Points, in no order, along strands that fork, close into loops and pass close to each other.
In the rows, zero is written as 128.
Two points are linked if the straight distance between their rows is under 193. Some points are linked to none.
j_117: [121 151 162 151 158 114 124 111 137 102 136 126 145 146 144 118 124 131
 157  57  83 143 109 157 128 177  97 130 111 105 112 125 105 138 153 142
 158 124  78  97 115 111 142 105 109 126 149 138 110 122 175 166 116 159
 119 119 117 158 156  81  92 119 129]
j_845: [145  77 109 143 155 117 145 133 100  74 150  80 110 138 166 119  87  70
 204 130 138 106 180 167 185  97 164 142 118 139 114 177 164 157 153 114
  62 134 104 141 145 163 124 148 123 121  84  93 133 150  89 125  71 117
 166  98 161 117 128 134  88 103 144]
j_72: [127 143 140 166 144 174 118  53 188 127  52 130  79 125 126 120 125 127
 136 137 129 127 137 126 148  86 153 161 139 104 138 163 149  75 105 179
 160 132 159  99 102 216 101 104 126  40 111 148  96 144 160 102 195 159
  55 176 108 117 173  94 157  68 123]
j_264: [189  99 119 154  89 110  99 131 134 137 131 118 130  84 148  72  41 181
 176 150 181 135 133 123 177 180 151 117 202  88 165  85 114 126 104  94
 120 162 157 120 176 116 123 133 166 130 110 183 152 150 155 175 116 171
 192  96 134  90 110 114 120  92 153]
j_199: [122 151 130 116 161 128  93 104 170 157  83 119 146 141 155 131 129 105
 121 179 122 115  77 120 120 129 117 148 178  72 151 152 108  40 107 185
 151 137 118 136 109 158 130 140 107  92 141 161 117 132 138 121 153 152
  59 190 108 134 157  88 207 120 139]
j_163: [ 68 207 125 112 123 109  97 138 127 233 138 102 143 144  74 151 141 136
  95 111 116 161 130  83  95 125 123 111  93 123 158 105 118 149 140 119
 131 124 111  65 176 129 181  76  83 137 148 169 147 127 162 140 119 167
 142 153 135  98 153 129 155 114  97]
j_862: [113 200 131 133 139 137 130 147 152 137 168 118 167 156 120 140 153 147
  85  93  92 141  64 156 112 126  44  96 106 116 115 124  91 166 161 118
 118 127  84 106 126  85 205  92 123 132 164 140 106 124 148 124 127 117
 167 134 132 148 121 101 136 101 141]
j_397: [161 150 133 142 152 128 107 132 188 126 103 119 129 147 136  76 101 106
 114 167 143 115  77 147 188 165  98 119 145  82 152 144 129  46 121 183
 144 151 137 127  97 168 123 165 118  57  99 134 112 126 151 109 141 138
  63 176 106 109 165 105 179  96 122]
j_745: [119 183 132 114 122 136 100 146 154 146 140 115 141 150 149  97  99 133
 118 194 145 136  90 129 162 149 103 110 155  83 188 139 120 126 146 134
  72 159 115 135 154 115 196 122 123 147 141 170 155 162 135 112 115 118
 169 131 126 116  96 122 185  96 127]
j_972: [ 86 135 128 110 105 130 111  79 112 158  97 114 104 125  92 123 148 107
 149 170 128 130 202  92 116  61 176 154 109 138 129 163 156 112 127 139
 109 123 128  85 144 179 136 125  98 126 109 158 124 133 135 116 142 140
 122 166 143  90 153 138 136 108 111]
j_774: [105 133 106 128 118  94 107  80 113 195  76 110 122 116  83 110 118 114
 152 128 114 129 187  92 135  77 190 162 109 127 172 139 137 113 106 141
 127 117 136 115 138 188 116 115 103 104 119 184 125 152 145 129 156 200
 101 136 133  96 171 127 111  90 110]
j_815: [110 110 127 110 129 164 113  91  94 110  58 133  79 114  88 121 169  67
 133 139  99 123 164 148 106  44 158 149  88 148 112 199 174 141 125 109
  91  99 178 103 119 168 151 154 144 103 106  73 113 131 116  86 172 128
  83 174 145 134 171 157 110  88 128]
j_530: [ 94  93  91  95  89 103 157 163  97 146 154 112 133 119 118 163 139 111
 108 190 158 109 149 102  90 111 104 125 142 174 141 123 167 106  99 118
 103 136 169 167 132 124 110 172 136 149 137 154 162 120  87  92 129  89
 147 138 136 112  81 166 196 192 132]
j_974: [131 117 102 163 111  94 103 105 129 196  79 111 147 111  94 109  75 150
 157 123 123 141 170  99 138 108 177 153 108 105 184 101 120 112 105 139
 143 113 147 143 141 165 112 111 126  95 122 180 123 167 137 134 183 216
  98 117 117 113 161 126  97  85 131]
j_728: [ 94 214 156 104 112 114 108 139 139 231 128 126 104 134  66 109 155 117
 102 107 141 151 125  77 136 135 135  95 120 143 164 113 111 133 124 121
 119 146 124  73 172 145 149  83  85 128 150 181 156 136 165 135  97 182
 142 136 129  85 160 104 152  92  73]
j_893: [154  88 138 136 127 138 124 125 128  94 143 144 131 129 149 101  98 124
 142 128 111 145 148 155 125 134  97 130 121 117 121 115 125 110 155 145
 136 130 154 135 113 115 135 143 149 118 126 109 116 124 110 122 143  94
 123 115 129 128 124 125  97 145 129]
j_102: [183  59 109 137 142 109 122 151 108  94 166 152 136 110 155 123 126 104
 170 101 122 107 151 142  91 152  81 133 138 126  86 104 118 115 156 106
 158 123 155 160 117 123 114 157 146  78 138  90  97 142  82 139 140  92
 117  98 138 111 157 114  54 189 108]
j_521: [109  67 135 108 160 135 130 107 106  95 109 135 132 125 112 158 163  78
 156 109 100 106 141 115  90 104 134 136  94 137  77 156 137 153 158 116
 134  75 138  98 104 130 142 129 112 103 121  86 102 132  76 142 130 126
  92 142 136 131 175 139  55 157 104]
j_336: [127  56  93 123 142 152 128 113 116  87 144  96 139 150 122 197 139 125
 153  83  72 107 132  92 127  85 120 135  60 141  87 159 114 181 160  80
 139  71  85 106 109 111 169 110 144 106 112  97 101 111  53 143 134 105
 100 107 155 105 180 154  34 156 128]
j_26: [133  74  99 159 138 139 121 100 126 121  91 158 179 126 150 200 151 167
 124 144 120 127 164 145  69 103 206 171 173 135 152  93 111  88  51 110
 190 129 182 195 153 155  74 121 187 143 157  94 130 125 125 117 213 130
  71 106 131 167 121 130 174 200 160]
j_857: [115 131 128 127 176  66 136 141 114 132  99  98 162 142 163 147 118 108
 152 171 143 113  95 134 128 170 165 152 190 107 154 148 121 105  76 132
  98 137 104 200 151 154 115 144 104 155 163 133 156 164 127 139 119 170
 125 112 104 140 100 115 200 157 147]
j_175: [139 124 170 112 110 122 166 151  93 105 149 155  96 123 104 102 172  86
 129 150 178 127 138 106 132 156 101  83 122 168  90 123 154 141 122 121
 110 121 146 136 123 111  90 158 118 147 134  94 156  94 108 111  92  82
 167 113 131 126 103 142 101 143  74]
j_387: [121 153 182 117 137  94 137 125 107 189 120 160  97 121  91 132 169 108
 121 115 137 143 117  60  99 161 169 115 139 152 110 101 129 111  91 132
 150 110 116 136 148 134  53 134  72 125 159 121 155 118 140 123 118 168
 108 128 119 126 138 122 130 154 102]
j_160: [114 167 150 148 177 140 127 110 154 101 146 119 162 147 155 136 149 141
 133  55  78 131  77 154 118 153  66 115 103  99  75 122 102 169 165 118
 150 108  66  87 115  85 182  91 113 130 163 135  87 114 171 161 121 121
 137 133 122 154 175  79  91 118 119]
j_25: [ 70 168  80 120 149 115 105 144 139 185 156  62 213 159  92 206 161 138
 111  87  94 122  95  72  64 134  88 123  89 118 122 130  67 166 155  93
 143  80  63 109 134 101 206  92  69 133 152 162 106 119 100 155 125 170
 122 130 126  88 178 128 138 140 116]
j_986: [115 122 125  94 147 118 151 129 128 117 148 163 128 125 139 146 183 142
  61 105 125 107 127 143  67 148  92 123 120 133  86 106 126 123 142 152
 161 111 162 123  94  82 118 119 154 127 143 100 116 128  92 123 148  75
 108 125  95 191 112 172 131 195 118]
j_216: [147 126 141 124 114 114 148 154 147 127 167 158 132 124 155 145 149 169
  84 158 145 124 134 120 107 179 121 113 172 172 154  69 153 112  80 123
 167 127 161 163 128 103  83 148 162 165 140 129 163 117 120 100 146  83
 117 117 101 165  60 139 177 219 145]
j_919: [125 153 173 117  80 135 130 121 117 164 142 151  64 121  99  84 120 133
 139 155 161 155 157  87 140 135 144  90 136 143 136  79 108 133  87 117
 125 151 147  80 184 125 116  98 141 167 158 160 178 107 164 150 111 105
 192 107 143  94 102  96 121 129  91]
j_518: [108 141 112 128 109 191 117 106 143 145 157 129 140 115 175 138  88 202
 125 137 104 122 135 123  87 108 150 140 159 105 165  54 109 131 144 121
 167 135 117 110 128  59 158  85 150 189 128 169 132  98 165 151 160 110
 134 121 118 148  88 128 160 140 166]
j_777: [125 138 129 143 157 128 172 160  94 112 134 122 115 147 120 135 197  58
 148  76 171  91 117 143 168 121 119 131  89 175  69 188 160 198 172 106
  55 101  93 135  83 137 123 161  88 150 105  85 128 130 128 123  55 136
 150 151 163 149 152 145  79  86 132]
j_794: [102 220 189  99 168 149 157 121 134 155 118 160 106 145 121 114 163 103
 108 104 125 111  83 123 159 136 183 125 160 130 169 178 138 146 133 108
  98 162  92  87 155 148 138 124  86 139 127 143 167 157 216 142  69 165
 145 122  99 147 125  99 183  87  94]
j_568: [138 141 179 124 130 105 163 129 110 110 103 164  80 133 113 124 177 128
  72 122 165 136 142 122 166 192 176  98 140 158 152 118 192 149  80 125
 138 113 144 130 128 109  60 157 121 138 128  64 156 118 157  93 111 127
 112 123  96 194  69 166 147 155 113]
j_91: [137 119 150 104 151 105 127 118 107 120 100 175  94 116 117 156 196 114
  72 123 155 112 141 121  67 144 155 115 140 129 110 120 150 111 112 142
 174  96 189 134 118 117  79 144 147  97 151  59 122 134 102 122 156 105
  70 138  92 207 127 182 143 207 102]
j_555: [176  31  70 134 139 109 141 164 118  74 183 138 144 109 148 162 119 104
 187 104 120  88 150 126  90 108  77 137 133 153  93 116 135 140 169  72
 146 129 139 189 109 123 115 157 170  89 123 110 107 142  63 126 112  89
 135  89 156 113 147 135  67 189 137]
j_744: [170 105 111 134 101 148 101 146 142 131 166 134 143  87 168 111  67 214
 167 176 175 129 129 100 138 165 166 127 219 112 168  72 109 112 110  86
 147 143 157 141 146  86 129 114 172 172 109 178 160 128 162 158 161 143
 186  95 135 117  94 101 152 132 165]
j_998: [113  54 106 164 136 126 134 104 104  55 132 129 161 104 164 178  87 142
 160 144 113 112 159 125  98  90 174 172 164 113 151 125 124 105 136  99
 144 130 126 191 130 130 117 120 169 159 121 134 142 120 113 148 149 124
 123  83 121 155 102 135 156 180 161]
j_205: [137  83 127 138 146  94 118 106 125 130  57 139 165 136 131 183 168 153
 109 145 146 132 136 154  83 130 185 141 163 132 145 114 108  77  46 132
 152 131 176 207 142 162  65 148 163 112 170  74 135 152 105 105 202 164
  58 117 124 178 126 143 162 189 147]
j_991: [156 107 134 133  73 129 136 128 130  63 137 147 118 118 179  99 106 201
 146  77 108 174 143 171 119 156 112 110 162 137 146  76 114 180 116 131
 176 146 130 114 149  96 111 119 195 163 136 139 136 117 160 158 126 127
 186  75 139 170  75 118  96 114 166]
j_605: [ 99 163 148  98 110 176 121 120  96 157  99 171  77 123  66 135 192  61
  93 133 145 118 143 111 120  77 132 120  99 165  75 169 171 145 162 146
 127 110 145  71 116 157  98 159  87 130  88  86 126 105 140  90  89 120
 108 174 142 108 161 166 115 105  87]
j_212: [150 116 154 135 131  83 158 128 112 104  92 154 107 130 113 145 175 148
  77  96 144 143 148 143 115 179 161 115 123 148 152 107 159 138  88 151
 154 113 178 163 114 123  74 146 155 114 138  66 144 150 123 101 167 135
  79 118  90 214  96 177 132 177 137]
j_608: [124 156 115 106 146 163 138 144 143 108 148 148 165 116 121 148 143 148
  69 109 113 151  78 171 126 108  79 121  77 147  32 165  97 169 143 133
 118 104 110  86  85  83 167  78 136 133 116  61  87  72  79 133 118  37
 156 167 137 129 112 133  69 119 116]
j_921: [120 177 137 116 147 117 121 151 147 109 133 109 137 157 164  94 100 107
 121 193 148 115  76 153 185 149 103 116 151 107 161 173 151 122 129 144
  77 154 106 145 121 132 178 164 125 135 122 142 157 155 141  89 102 105
 143 139 111 122  98 121 199  86 128]
j_501: [166 157 155 165 129 106 124 133 153 140 125 144 117 138 132  85 124 150
 132  38 108 147  96 152 150 187 104  99 116 122 135  91  93 141 111 149
 170 134 110  90 125 112 117 110 117  88 155 132 118 119 183 143 131 193
 125 113 111 146 163  67  91 104 119]
j_473: [ 99 116 139 117 123  85 128 123  86 190 132 139 136 138  93 160 160 102
 133 127 115 126 145  67  51 131 144 135 121 152 113  96 127 114 104 127
 157 102 130 130 146 128  88 120  95 145 150 145 145 124 120 141 126 143
 120 131 132 113 121 135 129 177 104]
j_851: [130  98 118 144  75 152 118 102 110 101 141 129 110  98 112  97  71 177
 171 148 136 152 198 108 144 103 180 138 123 136 163  98 131 150 132  87
 115 144 161 115 166 125 133 122 175 162 111 166 163 131 149 150 135 116
 199  69 142 131  96 127  86 122 124]
j_778: [147 120 161 145 168 110 134 146 130 100 159 126 138 138 181 125  89 100
 200 138 132 122  99 119 134 174 129 136 180  94 123 115  96 108 146 111
 112 140  88 146 153 130 142 131  91 140 158 143 144 150 150 178  97 128
 168  98 131 102 105  78 129 153 132]
j_635: [141 100  95 151 124 102 116 107 102  75 127  88 116 128 141 102  64 110
 181 130 115 127 189 155 185 101 162 156 111 108 137 173 161 144 158 114
  83 143 117 141 147 157 136 138 148 133  71 113 121 160 111 131 111 137
 162  86 133 119 127 146 103  92 154]
j_176: [141  31  72 133 126 118 139 127 121  78 177 106 152 133 133 195 129 119
 159  90  93  89 137  88 105  80  98 158  95 149 100 126  97 144 178  82
 148 100  78 160 107  97 135 126 144 107 133 145 111 117  56 145 114 114
 117 106 151 103 154 154  85 186 151]
j_22: [108 115 128 123 118 177 114  95 142 157  95 146  95 116 134 145 109 153
 112 135  93 138 183 113  49  91 119 118 118 133 114  66 130 130 132 139
 208  94 181  82 119  90 115 112 162  95 131 117 110 112 114 113 216  86
  88 110  99 136 164 145 101 165 103]
j_711: [ 95 181 114 124 148 129  92  99 158 182 108  93 146 138 124 125 140 115
 101 182 114 115  82 115 126  87 120 147 136  91 149 171 126  76 127 158
 106 142 111 111 133 169 172 121  99 103 130 186 110 126 148 117 144 144
  89 197 135 127 159 102 221  87 132]
j_70: [ 88 231 173  95 144 163 140 136 114 164 140 135 109 149  89 147 174 100
  66 106 133 113  95 126 148  87 153 136 104 154 124 183 153 160 158  97
  87 143 110  60 157 139 161 118  64 152 108 114 151 122 210 139  70 123
 159 153 130 121 143 124 165  78 110]
j_867: [ 97 123 129 103 120 138 130 101 105 135  83 111 105 136 109 117 162  69
 119 174 144 106 163 143 131  69 152 140 128 126 127 197 174 109 108 143
  81 128 149 130 120 165 108 171 115 113 101 117 130 130 119  76 143 122
 108 172 142 134 132 157 163 105 125]
j_282: [133  72  94 125 149 139 160 142 108  79 143 110 112 134 144 149 108  89
 160 140 126 117 139 146 163  83 140 142  85 159  86 182 142 170 164 115
  60 110 106 139 104 137 152 138 136 131  90  67 116 122  62 115  83  79
 164 143 191 124 104 158  84 107 152]
j_759: [153 137 163 128 143 108 194 164  91  98 123 146 100 135 120 118 205  72
 146 113 212 102 120 130 164 179  93  99 115 175  66 151 161 182 156  99
 101 112  96 161  91 123  93 182 101 149 147  95 130 128 119 127  65 112
 165 136 135 156 122 149 106 122  87]
j_559: [149 150 165 115 123 109 156 140 127 119 138 165 130 129 107 102 224  91
 116  71 162 119 110 117 112 160  55  73  91 149  36 101 112 157 140 110
 172 112  90 126  93  76 124 116 137 148 177 103  95 109 117 154 114 108
 166 125 121 144 161 129  77 134  93]
j_775: [131 174 179 105 133 118 137 132 134 197 118 159  82 112  85  92 144 110
 131 116 133 145 108  62 147 161 162  97 147 144 137 115 120 118 103 139
 126 138 109 115 152 138  75 127  76 123 145 146 162 138 156 125 112 197
 120 130 120 104 156  89 140 108  77]
j_532: [117  72  93 154 150  77 131 119 102  82 118 107 168 113 173 167  85 130
 163 151 125 119 140 128 124 122 176 171 165 104 157 138 112 110 127 128
 121 131  94 202 146 145 103 126 147 166 128 155 149 147 116 156 118 156
 141  90 120 149  95 132 179 160 167]
j_523: [ 88 134 105 130 119 182 125 103 136 120 143 115 137 126 149 155  86 181
  91 132  79 145 140 140  97  97 126 137  97 103 128 108 122 138 150 134
 136 119 109 101 111  79 174 100 134 169 124 139 109  97 136 141 155  93
 125 125 113 165 106 141 144 127 153]
j_416: [103  82  66 103 117 138 158 151 110 107 141  90 135 131 111 163 137  97
 117 148 130 105 132 136 126  96 113 130  89 162 106 177 135 145 142 122
  55 114 121 149  92 132 159 169 120 137 112  90 121 120  47 110  94 104
 143 151 176 116  97 173 123 132 140]
j_612: [164 137 177 158 116 176 114  99 175 136 106 153  82 129 130  74  79 137
 152 113 127 153 131 146 182 133 136  99 131  99 130  98 121  81 132 160
 173 147 147  72 131 163 112 115 116  77 106 129 116 108 164 149 152 135
  95 137 115  88 182  69  86  85  94]
j_844: [127 103  86 157 120 122  93 107 114  90 132  91 135 125 111 117  67 146
 132 113  87 141 157 163 182  87 138 156  84 109 146 176 153 152 172 118
  92 133 118 132 128 140 170 128 154 118  80 118  98 133 115 114 133 147
 131 108 142 149 138 145 101  73 166]
j_831: [101 156 127 117 135 162 130 135 145 119 151 126 145 135 137 135 116 153
  61 150  95 146  97 173 111 132  92 115  95 114 125 132 126 136 145 151
 104 132 112 112 110  86 177 111 133 156 127 137 115 115 137 108 134  84
 133 146 120 168  93 132 163 116 145]
j_372: [116 186 134 117 150 134 108 145 144 160 134 110 132 140 108 101 140  99
 119 166 108 105  62 138 169  92 110 142 110 134 125 181 129  87 160 154
  78 137 126  93 128 156 177 137  78 108 105 130 119 107 138 112 111 133
 113 178 146 121 176  94 157  83 133]
j_721: [135 147 158 123 134 163 125 117 157 139 138 150 107 133 161 129 126 144
  98 208 140 136 130 108 113 160 122 127 178 112 136  90 136  89  96 150
 165 125 150 122 135 102 113 135 151 150 136 131 144 116 148 129 152  78
 110 141 109 147  73 123 186 172 137]
j_735: [180 121 128 128 153 137 102 165 138 104 155 113 148 140 170  87 103 101
 136 165 137 126  77 181 187 153  59 117 138 106 105 165 138 105 145 168
  90 172 123 140 109 134 153 158 131 101 100  88 105 118  85 105  79  54
 132 174 149  85 142 107 117 107 116]
j_553: [142 128  31  99  78 137 149 167 145 117 198 101 161 131 113 152 122 167
 102  93 107 155 106 116 134  99  54 115  91 164  76 126  86 177 155  84
 126 123  64 157  90 105 160  94 153 151 144 106  87  83  52 141  98 103
 159 128 180  70 114 167  66 108 167]
j_221: [127 154 146 120 194  89 123 131 131 158 123 116 144 133 155 113  94  90
 197 127 117 113 104 109 152 154 177 157 166  97 147 154  98 102 142 121
 105 146  72 142 148 173 154 124  62 125 147 171 143 173 143 174  87 172
 144 119 123  85 153  83 140 128 105]
j_829: [118 169 200 114 145 151 167 109 124 109 102 174  53 125 121 125 183 118
  89 129 153 132 137 119 149 174 199 110 154 126 119 131 172 128 103 139
 156 130 124 103 149 123  52 140 101 154 123  73 141 118 191 134  93 121
 109 137  92 176  91 142 163 143 105]
j_380: [183 115 103 163 135  62 105 151 133 147 114 111 157 139 118 103 119 115
 114 100 116 113 108 171 147 177  79 127 117 108 157 138 152 100 131 172
 126 129 145 164  94 145 110 165 130  60 114 131  97 152 113  96 146 192
  79 130 121 146 164 132 120 123 152]
j_860: [159 135 117 159 104 102 110 130 145 177 101 108 132 113 113  85  69 156
 150 142 152 136 133 115 175 164 154 136 140  97 183  98 122 104  89 134
 119 135 147 135 145 136 106 129 135 126 121 179 148 170 146 145 154 202
 127 110 118 112 113 127 124  96 152]
j_909: [ 78  89  81 113 138  90 133 124  99 158 140 105 186 139 116 193 153 135
 121 103  93 114 137  75  46 116 125 147 107 139 123  96  91 124 125 116
 159  94  99 163 130 103 128  97 113 153 157 171 136 121 101 155 125 143
 127 110 125 110 131 142 141 192 134]
j_887: [163  88 137 158 136  84  99 136 131 158  79 133 140 135 120 125 102 120
 134  96 131 121 118 143 136 162 136 138 137  98 158 121 110  67  93 171
 148 132 143 180 118 166  90 159 125  52 135 111 106 166 114 120 185 199
  50 134 101 130 161 118 124 143 143]
j_742: [115 177 142 112 126 190 145 160  92 137 118 147 108 132  88 111 199  71
  88  96 159 112  95 148 185  84 134 144  91 190  75 195 153 164 163 122
  71 109 126  98 100 156 118 162  89 149  81  64 146  94 143 108  68 108
 141 166 144 133 166 144  80  86 103]
j_314: [178 108  86 174 108 112  88 142 120 155 133 106 154 129  98 101  88 116
 126  97  97 135 134 160 157 114  89 131  81 115 155 132 159 138 146 141
 104 139 152 132 117 147 146 134 149  71  93 133  91 146 112  97 143 174
 103 127 147 127 166 128  74  74 152]
j_355: [131  99 136 188 132 116 116 108 140  74  72 127 123 139 135 137  96 138
 155 114 113 140 165 172 141 145 184 162 138 119 153 141 140 128 109 142
 140 135 151 168 135 150 118 122 174 109 118 102 110 154 153 152 189 173
  98  79  90 161  95 143 117 123 177]
j_100: [109 139 139 127  90 159 111  96 124 157 126 141  76  97 111  95 101 162
 159 189 166 153 206  79 129 108 185 158 142 130 153  93 138 128 104  93
 127 140 161  92 194 148 114 100 135 180 120 192 176 126 165 162 136  99
 192 111 144 114  84 121 124 127 104]
j_469: [105 191 218 111 175 158 171 117 130 106 118 171  85 138 135 128 163 103
 113 103 125 124  97 127 147 172 185 118 168 129 126 161 132 137 126 129
 127 148  85 102 136 139 107 133  78 157 132 111 146 130 208 155  75 144
 123 127  96 159 118 109 171 123  96]
j_883: [ 67 166 119 119 133 119 105 134 121 183 155  89 176 154  95 162 153 135
 135  87  96 139 131  73 100 133 119 118  82 124 121 133 100 173 150 115
 133  90  81  79 147 109 177  85  80 151 153 156 112 112 136 156 117 155
 124 138 129  90 182 117 102 132  94]
j_498: [107 141 156 113  82 146 135 137 105 158 146 135  96 133  84 102 145 106
 119 155 151 157 160 105 122 111 111  91  89 163 107 110 131 139 121 133
 101 131 151  84 143 118 119 121 112 153 129 123 149 104 123 114 106  97
 162 129 150  96 110 143 103 119  85]
j_707: [177 144 166 185 108 161 120 128 165 124 106 139  97 129 158  88  81 164
 148  48 126 151 115 181 156 176 112  85 128  94 136  63  89 112 107 165
 192 147 137  73 126 127 114 112 132  88 132 133 110 120 174 162 155 169
 116 113 106 121 147  71  85 104 121]
j_556: [118 104  90  73 130 134 169 148 151  87 158 148 142 110 148 145 158 144
  73 126 132 110  97 161  93 130  62 125 107 145  69 142 120 130 153 139
 121 129 146 148  74  76 138 129 149 127 141 115  97 130  57  95 116  49
 119 147 125 155 100 181 125 178 138]
j_939: [158 108 149 136 135 120 151 156 136  62 193 131 132 116 206 123 103 141
 173 135 137 131 104 150 123 156  80 110 173 114 102  99 105 148 156 107
 135 148 108 168 131  99 127 126 148 165 145 137 130 122 132 159  93  86
 205  92 152 114  93  87 115 151 144]
j_258: [ 76 180 166 107 115 147 139 125 101 154 138 132 102 139  83 140 169 105
  93 128 129 145 130 111 120 112 131 115  87 150  93 140 154 145 147 122
 103 120 130  60 134 127 142 111  76 158 117 119 138 112 152 128  87  98
 139 149 142 114 121 146 133 104  99]
j_92: [128  84  95 172 110 138 119 106 115  90 136 152 156 108 139 178 106 175
 147 127 113 115 176 116  84  90 205 161 180 145 172  97 115 109  96  90
 186 127 170 199 135 140  91 113 185 164 122 132 155 115 128 132 187 124
 103  82 112 162 102 137 151 187 172]
j_513: [133 106 136 163 140 129 109  98 165 145  38 132 111 126 114 132 128 129
 128 118 133 131 144 140 124 116 164 146 129 112 151 128 121  73  65 158
 165 118 165 151 118 194  87 127 149  52 150 109 104 162 140 110 226 194
  29 149  99 130 171 123 137  93 137]
j_158: [120  98 107 115 110  75 151 149 107 147 132 137 157 123 127 172 161 132
  90 164 146 102 135 111  88 138 126 131 155 169 163  98 166 108  62 119
 135 131 170 191 134 131  70 157 155 143 147 135 161 139  88  87 151 114
 116 127 118 159  77 154 200 220 142]
j_730: [152 155 122 122 148 126 117 163 134 128 148 121 142 130 118  89 140 102
 105 145 131 117  64 169 182 134  71 121  98 138  96 178 137 117 147 153
  80 131 119 125 106 128 160 143 112 109 107  80 113 101  99  87  93  85
 131 179 159 119 138 117 114  83 123]
j_51: [188 106  81 119  58 106 105 158 132 105 179 100 163 107 166  93  51 191
 120 146 141 146 111 168 172 128  80 109 151 115 165 107 161 152 155 129
 114 158 134 179 123 101 112 144 183 126  94 162  96 141 122  95 109 127
 155 126 156  96 120 155 129  68 186]
j_170: [166  81 105 133  77 120 121 156 119 106 159 130 146 107 152  94  72 159
 126 157 141 141 139 149 147 134  79 124 138 131 151 111 147 132 153 135
 116 147 162 177 109 101 119 160 180 117 108 141 120 131  99  90 139 106
 140 112 146 107 112 148 105 130 161]
j_698: [155  96 132 157  62 144 126 103 105  90 117 135 110 101 134  68  71 189
 167  92 129 172 168 149 158 126 141 112 109 124 158  91 109 178 113 122
 150 154 158  81 159 118 129 117 184 139 126 154 131 122 170 149 115 146
 197  79 141 130 108 112  64  87 136]
j_689: [159 129 133 136 136 132 101 135 157 118 122 111 123 154 163  75  86  98
 144 195 151 115 107 156 189 153 105 135 152  88 143 155 152  70 124 164
 103 166 131 144 105 148 146 187 114  91 101 131 125 132 132 108 126 109
 107 158 121 103 146 108 163 100 122]
j_514: [145 153 148 166 119 186 129  83 191 143  90 134  80 125 113  87  79 151
 147 144 148 148 145 118 172 113 149 147 141 105 144 123 133  82 107 164
 151 130 160  83 125 186 100 103 124  72 103 150 121 145 175 127 181 154
  93 135 108 102 146 109 125  55 114]
j_674: [107  96 130 110 136 133 102 104  93 126  80 137 115 125  81 136 165  85
 132 100  79 116 157 125  91  79 128 130  82 144 108 156 147 141 144 126
 129  96 165  98 111 140 150 134 132  86 121  89 107 131  97 106 166 135
  73 150 122 138 182 145  86 128 107]
j_422: [157 112 133 119  99 135 140 150 141  52 184 139 132 107 206 118 113 188
 151  98 113 143 100 172 114 145  69 108 190 110 131  82  94 162 146 115
 168 150 106 157 142  73 117 122 179 179 141 154 123 109 152 151 104  91
 197  94 142 121  81 112 119 131 172]
j_39: [131 194 141 116  97 159 106 161 163 187 141 132 118 131 105  82 115 154
  88 163 164 159  98 129 164 124  81  74 128 101 194 101  84 133 116 132
  98 166 134  87 171 117 199  88 136 148 144 181 162 134 152 112 106 116
 192 130 135  87 120 105 152  69 107]
j_319: [139 124 130 148 114 171 100 103 149 102 128 127 131 113 166 129  90 205
 165 150 141 141 152 117 109 150 185 157 187 106 171  75 112 132 110 119
 165 136 132 118 162  88 141  92 161 187 131 163 147 119 181 173 155 140
 159  95 110 161  70 112 157 141 168]
j_955: [106 161 153 119 198  80 149 123 125 142  92 123 152 140 143 137 131 101
 165 132 113 109  97 122 127 149 194 154 164 101 144 164 105  99 114 149
 115 137  80 158 138 180 128 127  73 145 152 146 145 163 149 157 105 188
 109 125 106 124 142 101 171 127 132]
j_436: [ 60 132  63 102 131 121 122 137 126 163 153  80 192 155 129 217 161 164
  91  78  80 102 122  77  42 109 111 134  91 115 111  90  78 155 141 108
 182  93  64 128 119  66 156  85  94 148 151 168 115 110  90 154 127 139
 110 105 100  85 147 161 159 188 127]
j_808: [102  79  64  78  91 122 183 172 107 118 151  98 134 127 100 168 151 103
 124 171 160 116 140 122  99  94  86 129 103 189 101 157 150 134 130 113
  62 136 156 167 109 121 137 179 128 139 116 102 144 117  40  88  98  82
 148 149 157  93  85 175 144 169 124]
j_157: [138 116 109  80 137 147 173 161 152  85 169 147 141 112 150 149 155 138
  88 125 139 140  88 163 112 119  73 113  88 166  40 149 100 164 158 132
 107 124 110 140  78  81 145 103 141 149 139  88  94 101  52 112 104  25
 159 155 140 126  84 164  92 144 131]

How many points has the smallest loop of links through each point below? Write 0 if it is on no loop.
j_498: 7
j_735: 7
j_775: 9
j_100: 0

A piece is two or more points that can be reached from each other along the links. Count, over all rows, the pieces, the separate loops (a circle has one, a figure eight two, a Y none), the forks (points with three links) and the tips (points with one).
pieces: 4
loops: 3
forks: 3
tips: 5
